A landscape with many valleys, sampled at points; each row gives a point and its height.
A ball rolls from a point to whichever of its 3 nearest points has the largest drop for the distance, and stops where none of them is lower. Distance is the straight distance between rows; heights are no part of it.
<582>: -18; 5; -16; -6; -11; -11; -7; 9; -14  (h 39.7)
<23>: 21; -8; -4; 10; -12; 10; 18; -31; 34  (h 73.1)
<309>: 24; -16; -9; -7; -6; -3; 3; -7; 51  (h 76.7)
<36>: 17; 4; 18; 14; 16; 32; 32; -28; 4  (h 37.8)
<402>: 12; 10; 6; 6; 13; 26; 32; -21; 6  (h 42.6)
<11>: 15; -5; -21; -5; -18; -11; -16; 5; 24  (h 84.3)
<415>: 22; -9; 7; 27; 10; 4; 22; -31; 4  (h 70.1)
<107>: -27; 3; -4; -9; -7; -11; 0; 18; -22  (h 53.4)
<66>: -41; -7; 33; -5; 8; -23; 5; 16; -23  (h 23.2)
<493>: -4; -15; -18; -11; -14; -27; -23; 15; 21  (h 84.4)
<417>: 3; 17; -2; -5; 12; 16; 4; 16; -11  (h 14.1)
<106>: 16; 0; -10; 3; -10; 4; 6; -7; 6  (h 67.9)
<467>: 6; 1; -13; 3; -11; -8; -1; 1; -4  (h 49.4)
<22>: 1; 30; -25; -20; -12; 14; 3; 17; -1  (h 15.8)
<580>: -29; 0; -5; -17; -25; -33; -12; 19; -11  (h 42.5)
<158>: -12; 0; -5; 4; -3; -4; -1; 13; -18  (h 60.0)
<211>: 15; -25; -12; 7; 1; -20; -10; 14; 38  (h 83.2)
<427>: -11; 20; 15; -20; 15; 28; -16; 22; -13  (h 49.6)
<284>: 14; 3; 6; 21; 4; 6; 22; -25; 3  (h 69.1)
<188>: -34; -1; 12; -4; -8; -29; 1; 10; -18  (h 33.4)
<122>: 13; 2; -5; 10; 3; -1; 10; -9; -4  (h 54.1)
<529>: -2; 10; 18; -10; 25; 17; -9; 9; -10  (h 37.9)
<430>: -29; -2; 1; -7; -18; -28; -4; 13; -15  (h 39.5)
<266>: 9; 12; -7; 4; -4; 24; 19; -14; 8  (h 64.1)
<255>: 22; -7; -7; 4; -8; -1; 6; -21; 29  (h 74.0)
<437>: 18; -5; -13; -13; -20; 13; 13; -12; 52  (h 77.9)
<152>: 15; 1; -6; 15; 1; 11; 16; -18; 4  (h 65.7)
<60>: 6; -14; -10; 4; -8; -20; -16; -2; 13  (h 82.7)
<77>: -18; 12; 3; -14; 6; 6; -8; 27; -17  (h 56.6)
<391>: -15; 21; -26; -19; -16; 4; -7; 29; -10  (h 26.2)
<434>: -25; -3; 25; -2; 16; -10; -1; 11; -24  (h 27.1)
<405>: -16; 2; 19; -5; 18; 4; -13; 16; -20  (h 38.2)
<352>: 24; -6; -4; 17; -2; 2; 12; -32; 19  (h 71.1)
<310>: -13; -15; -3; 6; -13; -22; -7; -2; -7  (h 52.8)
<74>: 4; 14; -27; -15; -20; -1; -5; 14; 3  (h 24.2)
<40>: 7; 12; 6; 0; 16; 20; 4; 10; -16  (h 8.3)
<447>: 24; -19; 4; 35; 5; -9; 6; -36; 3  (h 71.5)
<200>: -22; 7; 26; -17; 18; 13; -23; 15; -19  (h 37.1)
<104>: 1; -20; 10; 31; 8; -12; 3; -20; -23  (h 9.9)
<438>: 8; 7; 19; 2; 28; 25; 4; -1; -8  (h 6.3)
<109>: 7; 12; -22; -10; -18; 7; 7; 0; 15  (h 26.0)
<439>: 18; -28; -1; 17; -1; -24; -8; -20; 12  (h 76.2)
<403>: 19; -18; -9; 11; -14; -12; -8; -8; 23  (h 79.1)
<576>: -29; 1; 33; -18; 22; 0; -20; 17; -18  (h 32.4)
<59>: -19; -1; -9; -8; -17; -18; -14; 10; -9  (h 43.8)
<479>: 15; 5; 21; 9; 31; 30; 20; -13; 3  (h 32.1)
<393>: -1; -5; 9; 22; 14; 2; 4; -6; -21  (h 20.6)
<235>: -12; 15; 25; -24; 18; 27; -38; 6; -17  (h 42.2)
<7>: -3; 6; -22; -12; -14; -6; -4; 9; -2  (h 28.6)

Where does a ball stop that starts at each point below?
<405>: <66>
<255>: <22>
<284>: <22>
<106>: <22>
<439>: <22>
<576>: <66>
